Each row is a point on a landscape with many valleys, with its height.
From any point a ball rolls to the lowest of the 5 points nearest to it. It stops when none of these is lower. Distance is the straight distance between rows; heights are no part of it.
dasos height 361: [ 49  38  35  19 -40 -14 -35  36  12 -56 -48  39 -51 -51 -32  -6   9  11
  32  -3   1   4  -9 -41 -33  23]
vido height 360: [-66 -59 -37  56   9  15 -56  50  11 -23 -54   4 -85 -93 -31  18  28  97
 -24 -11 -35  18 -48  12 -45  36]
Vopu height 193: [-17 -30 -49 -14  29  44   8 -27  27  37  42 -47   4  14   5  30   3  46
 -21  41 -22  23 -32  19  15  20]
Zinu height 168: [-31 -50 -58  -2  41  46  25 -31  12  46  54 -67   7 -10   7  31   9  60
 -21  28 -38  17 -55  30  11  15]
kon height 291: [-35 -58 -53 -12  39  32  24  -5  25  57  83 -52  22   6  20   9 -14  42
 -15  36 -36   6 -35  26  19   1]
fev height 342: [-50 -72 -30  62  31  13 -41  41  17  -2 -28 -12 -51 -92 -28  12  30  64
 -54 -16 -35 -20 -45  19 -42  29]
Reton height 331: [  1  -2  38  10  14  -9 -11  -6   2 -12  -2  14 -20 -12  -4  30  44  -7
  25 -10  16 -39  -6 -15  -6  22]
Kozis height 341: [  1   2  26  33  20  -4 -23  22   3 -33  -7   5 -31 -35  -1  21  46  16
   0  -6  13 -42 -12  -5 -29  19]
Sili height 180: [ 19  27 -15 -43   5 -34  45 -34 -11  23  54  -6  62  53  61 -43 -36 -40
 -16  17  11 -13  49  30   0 -65]
zisuv height 337: [-28 -44 -24  52  -2   7 -49  36  24 -45 -35   4 -75 -73 -18  20  22  73
 -25 -10 -31 -10 -33  -1 -48  28]
Vot height 260: [ 69  45  11 -45 -33 -50  44 -45 -17  18  19 -12  58  77  36 -58 -45 -76
 -30   9  22 -16  58  13   8 -79]
Reze height 392: [ 18  46  77 -18 -44 -41  10 -17 -71 -11 -37  -8  -7  58   7 -51 -10 -79
  58 -19   5  -5   9  -4  24 -16]
Gimad height 306: [ 15  41  75 -16 -31 -35  16  -8 -58 -18 -30   0 -26  33   3 -57  22 -60
  63 -22  26   1   2  -8  22  -2]
Potuv height 761: [-54 -58 -38 -10  61  32  54 -17   6  73 104 -38  81 -10  47  20 -28  24
 -18   1 -41   1  15  39  20 -48]
Toze height 132: [  5   8 -20 -41 -35   6  18  -9  12  11   1   4  34  68  25 -22 -35 -20
 -11  -4  29  29  32 -14  28 -19]
tuzo height 140: [ 18  15 -14 -34 -32  -7  16 -17   3   6  -2   2  52  67  24 -47 -48 -55
 -14   2  40  22  43 -15  20 -44]
Keko height 458: [-39 -37 -51 -12  30  31  37 -11  13  46  86 -51  37   9  31  -8 -16  39
 -26  39 -20   8 -24  34  14 -12]
lov height 213: [-28  -5 -38 -37   9  27  22  -6  23  15  44 -20  34  38  21   9 -16  12
 -18  30  -1  25   7   9  16   6]
zeme height 217: [-17 -15 -39  10  56  41  -9 -28   6  33   0 -24  10  -8 -17  64  18  40
 -14  16 -17  -4 -29  17   1  27]
Kul height 146: [ -1  10  45 -12  -2 -10   7   7 -26  -3 -21  12  -3  45  10  -8  11 -52
  41 -23  33  -6   9 -14  28  21]
nuran height 152: [ 14  12  31 -22 -10 -35   7  -4 -40   5 -33   5  17  58   9 -32  -8 -61
  47 -30  28  10  10 -33  29  -7]
gapo height 137: [  8   7   9 -25  -5  -6   4 -11  -4  15 -22  17  30  74  15 -17 -20 -41
  17 -12  31  21  18 -22  33   0]
Vitin height 145: [-13  -6 -34 -34 -11   4  18  -6  13  10  50 -11  42  50  30 -19 -32 -13
 -27  23  15  18  18   6  10 -18]
Fis height 324: [ 74  49  32 -50 -34 -50  42 -59 -23  25  16  -4  63  92  24 -58 -40 -83
 -13   4  14 -24  59  17  19 -98]
Zim height 85: [-15 -36 -56  -6  41  40   4 -29  16  31  35 -46   1   5   1  54   4  54
 -24  36 -23  19 -37  21  11  19]
Mosab height 511: [ 48  76  95 -13 -58 -27   3 -14 -60 -38 -47  17 -40   9 -35 -53  23 -55
  60  -3  25  23   3 -16  10 -19]
sovu height 457: [ 52  75 100 -15 -58 -17  -2  -5 -47 -41 -37  33 -45 -10 -49 -38  16 -44
  60  -1  24  17   3 -26  19  -5]
kelef height 381: [ 61  63  62   8 -39  -7 -13  32   3 -52 -58  50 -48 -45 -46 -11   9  -5
  44  -7   7  14  -9 -33 -15   9]
Tum height 345: [ -3 -11  -6  26 -34  -9 -49  44  19 -56 -66  43 -69 -74 -27  32   3  53
   9 -15 -35   9 -14 -19 -47  33]
Meda height 353: [ 16   7  16  35 -18 -15 -42  43  20 -67 -50  37 -59 -61 -26  22  10  42
  12  -6 -12  -1 -20 -16 -37  27]
Fulin height 444: [ 65  59  75  -4 -56  -3 -13   6 -24 -49 -57  47 -43 -43 -47 -32  11 -26
  48 -15  12  18   0 -48  -5   9]
Ran height 135: [ -6   1 -22 -46 -15   5  11 -14  21   6  18   2  43  67  23 -19 -40 -16
 -12  15  25  33  18  -1  26  -9]
vok height 343: [-33 -45 -32  46 -27   2 -62  40  18 -57 -64  17 -84 -70 -14  21   9  83
  -2  -8 -35  11 -31  -3 -48  41]
zuf height 428: [ -9 -12 -21  -8  30  26  -1 -18  23  24   6  -5  11  30   2  38   3  21
   3   9  10  15  -3  -1  21  26]
Ses height 347: [  7  -3  11  34 -11 -11 -34  21  20 -53 -17  17 -54 -54 -11  12  22  41
  -2   2  -2 -24 -25 -19 -43  16]
zav height 354: [ -5  -9   7  35  25  -6 -27  19   4 -26   7   4 -40 -58  -9  31  40  29
 -18  -3 -15 -55 -14   1 -32  29]
vikif height 182: [ -9 -10   5 -11  18  13  -5 -16   5   6  -8  12  21  44   4  29   2 -10
  16  -8  23   3   8 -11  33  32]
Sof height 288: [-39 -38 -38  57  53  29 -21   6  14  29 -10  -9 -12 -74 -31  64  29  40
 -44  -6 -26 -31 -18  28 -28  31]
mubab height 236: [  66   42   31  -39  -60  -36   27  -47  -16   16  -10   -8   50   84
    8  -65  -47  -75  -14   -2   19   -3   55  -13   16 -102]
tar height 267: [ -3   4  19  -1  17   0   3  -3  -4   8  -7  18   3  27  -2  28  36 -15
  13 -26  29 -13   5 -14  19  41]
radu height 136: [ -1  21 -12 -45 -21  -6  19 -14  19   7  24  -4  46  73  33 -35 -37 -27
 -20  13  33  20  28  -4  16 -31]
dodir height 199: [-31  -5 -38 -30   4  16  19  -5  26  12  56 -34  40  38  32  -6 -28   9
 -22  41   2  13  14   7  16  -6]
Lofur height 359: [-41 -25 -43 -17  12  11  33  -3  13  21  84 -33  53  22  34  -8 -32  12
 -29  38 -15   4  15  23  12 -20]
Zene height 131: [ 44  53  82   0 -46 -27  13   0 -27 -44 -31  27 -42   5 -10 -26  32 -45
  59  -1  37   1  -4 -15   1  -4]
Sarud height 326: [ -44  -59  -56   73   50   32  -22   12   26   39  -11  -18  -21 -105
  -25   48   33   43  -49  -14  -27  -14  -29   43  -33   33]
Kib height 133: [ 18  21  18 -26 -36 -27   7 -21 -33   5 -34   7  37  80   3 -49 -43 -65
  28 -17  23  19  40 -25  31 -45]
tovos height 418: [-19 -16 -30 -13  39  34   1 -25  17  23  16 -17  15  29   0  49   0  31
 -19  26   0  18 -14   3  26  39]
betoz height 147: [ 11  34 -11 -48 -20 -22  34 -21   5  12  37  -5  52  64  40 -40 -38 -44
 -32  13  23   8  44  11   3 -54]
ruku height 309: [ 48  69  87   0 -56 -21  11  -9 -39 -45 -26  17 -39  -8 -33 -29  24 -48
  51   1  20   9  -3 -24   6 -10]
Deda height 211: [ 61  34  22 -32 -53 -37   8 -34 -24  12 -27  12  52  87   5 -58 -52 -63
   0  -5  18   4  53 -32  26 -74]
keve height 868: [-61 -69 -61   0  70  56  46 -33  13  84  88 -36 111 -22  44  42 -20  30
 -26 -10 -16  14   3  50  39 -70]
sagam height 689: [-45 -25 -38 -18  56  -5  37  -8  -9  58 102 -33  89  13  47   2 -37   7
 -23   9 -15  -1  30  49  16 -58]
nupi height 473: [ 39  31  37   7 -46 -18 -36  60   2 -55 -82  60 -63 -61 -49  14 -11   6
  37 -38 -15   5 -17 -32 -39  38]
kozul height 169: [ -3  12 -28 -33   3 -16  30 -15   0  20  62 -17  53  47  48 -37 -35 -26
 -36  19  10   4  44  30  11 -43]
beno height 104: [ 62  76  73   1 -42 -23 -17  66 -48 -49 -90  64 -50 -48 -72 -32 -12 -42
  40 -43 -20   0 -22 -52  -4  48]
sitop height 317: [-30 -28 -50 -28  23  31  13 -33  20  24  47 -29  11  25  12  27 -11  44
 -15  36 -21  25 -20  10  14   9]
dami height 141: [ -3  -6   2 -27   5   0  16  -7   1  13 -10  18  29  62  13   8 -17 -23
  16  -8  31  18  15 -19  22  13]
Sazom height 209: [ 27  32  33 -22 -36 -33  13  -8 -50  16 -45   7  28  89   7 -61 -35 -71
  51 -44   3   4  34 -34  37 -25]
kesa height 273: [-30 -27 -51  37  65  35 -14 -15   4  40   3 -11 -11 -59 -25  69  27  37
 -28   0 -19 -20 -34  33  -8  25]
Kur height 375: [ 61  53  53   7 -49 -18 -15  50 -13 -46 -82  60 -49 -54 -55 -10   1 -29
  35 -25  -4  12 -17 -50 -16  43]
vuvi height 332: [-31 -35 -15  52  24  -5 -43  42  15 -29 -17  -8 -55 -79 -21  28  33  49
 -38  -2 -25 -32 -23  11 -39  17]
Kal height 160: [ 36  27   7 -37 -46 -23   9 -24  -3  12  -1   3  56  73  13 -55 -45 -57
 -11  -7  22  12  50 -15  23 -62]
kava height 305: [ 36  22  37  29 -28  -8 -17  23  14 -60 -21  24 -46 -43 -14  -3  32   7
  27   4   9  -7  -3 -16 -27   8]
ked height 170: [ 13  15  52   8   7 -22  14   3 -16 -18  -5  19 -19  19   4   2  42 -35
  36 -20  32 -21   2  -9   1  12]
Zazi height 368: [-18 -11 -28   5  41  27  -9 -27  18  32   4 -12  13   3  -5  68  18  30
 -15  13  -6  -4 -21   6  19  35]
gov height 336: [-18 -30 -10  44  -7  -2 -43  36  19 -52 -38  10 -66 -71  -7  23  21  56
 -15   0 -22 -17 -19  -1 -51  24]
Deg height 249: [ 15  31  64 -16 -32 -33  15   4 -57  -2 -42  -3   6  67   8 -53 -16 -75
  66 -29   9  -1  18 -24  32 -19]
tir height 486: [ 66  94  88  -8 -49 -24 -20  14 -43 -39 -71  56 -39 -34 -83 -46   8 -42
  51 -20  -4  16   6 -60   8  15]
Pusor height 393: [-45 -82 -68   6  50  53  43 -15  21  68  94 -66  42 -27  27   4   2  51
 -10  12 -56   2 -38  39  35  -9]
tudag height 438: [ -75  -84  -43   62   21   35  -48   55   23    2  -42  -10  -73 -101
  -22    3   39   75  -33  -11  -23   21  -54   24  -50   53]
Gis height 441: [-14  -5 -12  -6  37   9  -8 -10   3  17  -6   6   7  19  -6  48  18   0
  12  -1   7 -17   3  -5  15  35]
guno height 148: [-14  -7 -29 -29 -17  19   6  -8  14  14  32  -8  42  49  25 -13 -25  -2
 -18  26  11  35  10  -4  17   2]
zut height 166: [-11   4 -30 -41   7 -16  31  -8   4  18  66 -18  50  44  48 -36 -34 -22
 -25  27  10   1  32  27   7 -32]
detu height 380: [ 29   5  11  28 -46 -16 -43  50   8 -59 -64  53 -66 -61 -37  17 -11  30
  29 -27 -16  13 -19 -22 -43  53]
lin height 283: [-41 -34 -51  50  61  45 -17 -25  16  43  -8  -9  -3 -67 -27  68  36  41
 -42   3 -23 -13 -28  35 -28  32]
ginol height 615: [-14 -14  -1  19  41  21  -9  -8   7  23   7   5   6  -5 -11  56  33  10
   5  -9  -3 -21  -4   7   4  47]
fen height 460: [-10  -6  16  24  29  -5 -23  15  19  -4   5   7 -15 -28 -16  38  44  17
   3  -8  10 -41  -3  -3  -7  22]
dis height 244: [-24   4 -26 -33  31 -10  39  -9  -2  30  87 -22  77  36  56 -26 -33 -17
 -33  19  10 -10  36  31   8 -55]
reker height 532: [-49 -56 -58 -12  40  30  37  -4  24  66  99 -42  49 -16  36   7 -24  31
 -19   6 -42   3  -8  44  28 -30]
tol height 338: [-25 -34 -19  41 -19   7 -53  39  25 -55 -44  14 -69 -70 -11  25  17  64
  -2  -6 -27  -3 -21  -2 -52  23]
tebi height 312: [-47 -56 -35  69  42  22 -35  25  25  13 -12 -10 -38 -98 -27  28  36  48
 -56 -16 -29 -26 -28  29 -31  27]
fivi height 340: [  1 -15   6  46 -10   6 -35  35  13 -61 -23  21 -60 -70  -9  15  24  48
  -4   1 -21 -13 -21 -10 -39   9]
loga height 484: [-11  -8  15  19  36 -11  -2   1  -5  -6   9  11  -9  -1  -6  42  36  -5
  12  -9  15 -34   3 -10   2  39]
Toz height 174: [ 24  31  -9 -38 -13 -37  37 -29  -7  19  36 -19  53  68  49 -57 -44 -66
 -37  13  13 -11  50  18   7 -63]
datu height 192: [ 29  36  70   9 -18 -21   2   3 -26 -33  -6  21 -30   2  -3 -17  40 -33
  46 -10  37 -21  -2 -18  -4   8]
niz height 287: [-20 -36 -77  32  64  55  -1 -28  16  49   2 -45  -5 -59 -12  70  23  57
 -31  13 -32   8 -51  34 -10  24]
supil height 248: [ 19   8  41  22  -2 -13  -6  19  10 -39  -9  14 -41 -30  -3   2  42   0
  31   1  31 -29  -7 -15 -20  17]
ruv height 167: [ 32  30  -9 -47 -40 -31  33 -18  -1   7  19 -11  52  69  18 -49 -44 -53
 -31   3  32   6  51  12   8 -57]

For each start below, name the point where the ball stops.
Meda -> Zim
Tum -> Zim
tar -> Toze
zut -> Toze
dodir -> Toze
Sili -> Toze
zav -> Zim
zisuv -> Zim

Call two points neighbours if one is among the 5 nearest of the other. Go from one point of each pair to the other, from neighbour to neighbour, staying as low as possible. Name the highest point that can't be avoided.
beno, Kib -> Kur
Zim, Zene -> sitop
Toze, Zene -> datu
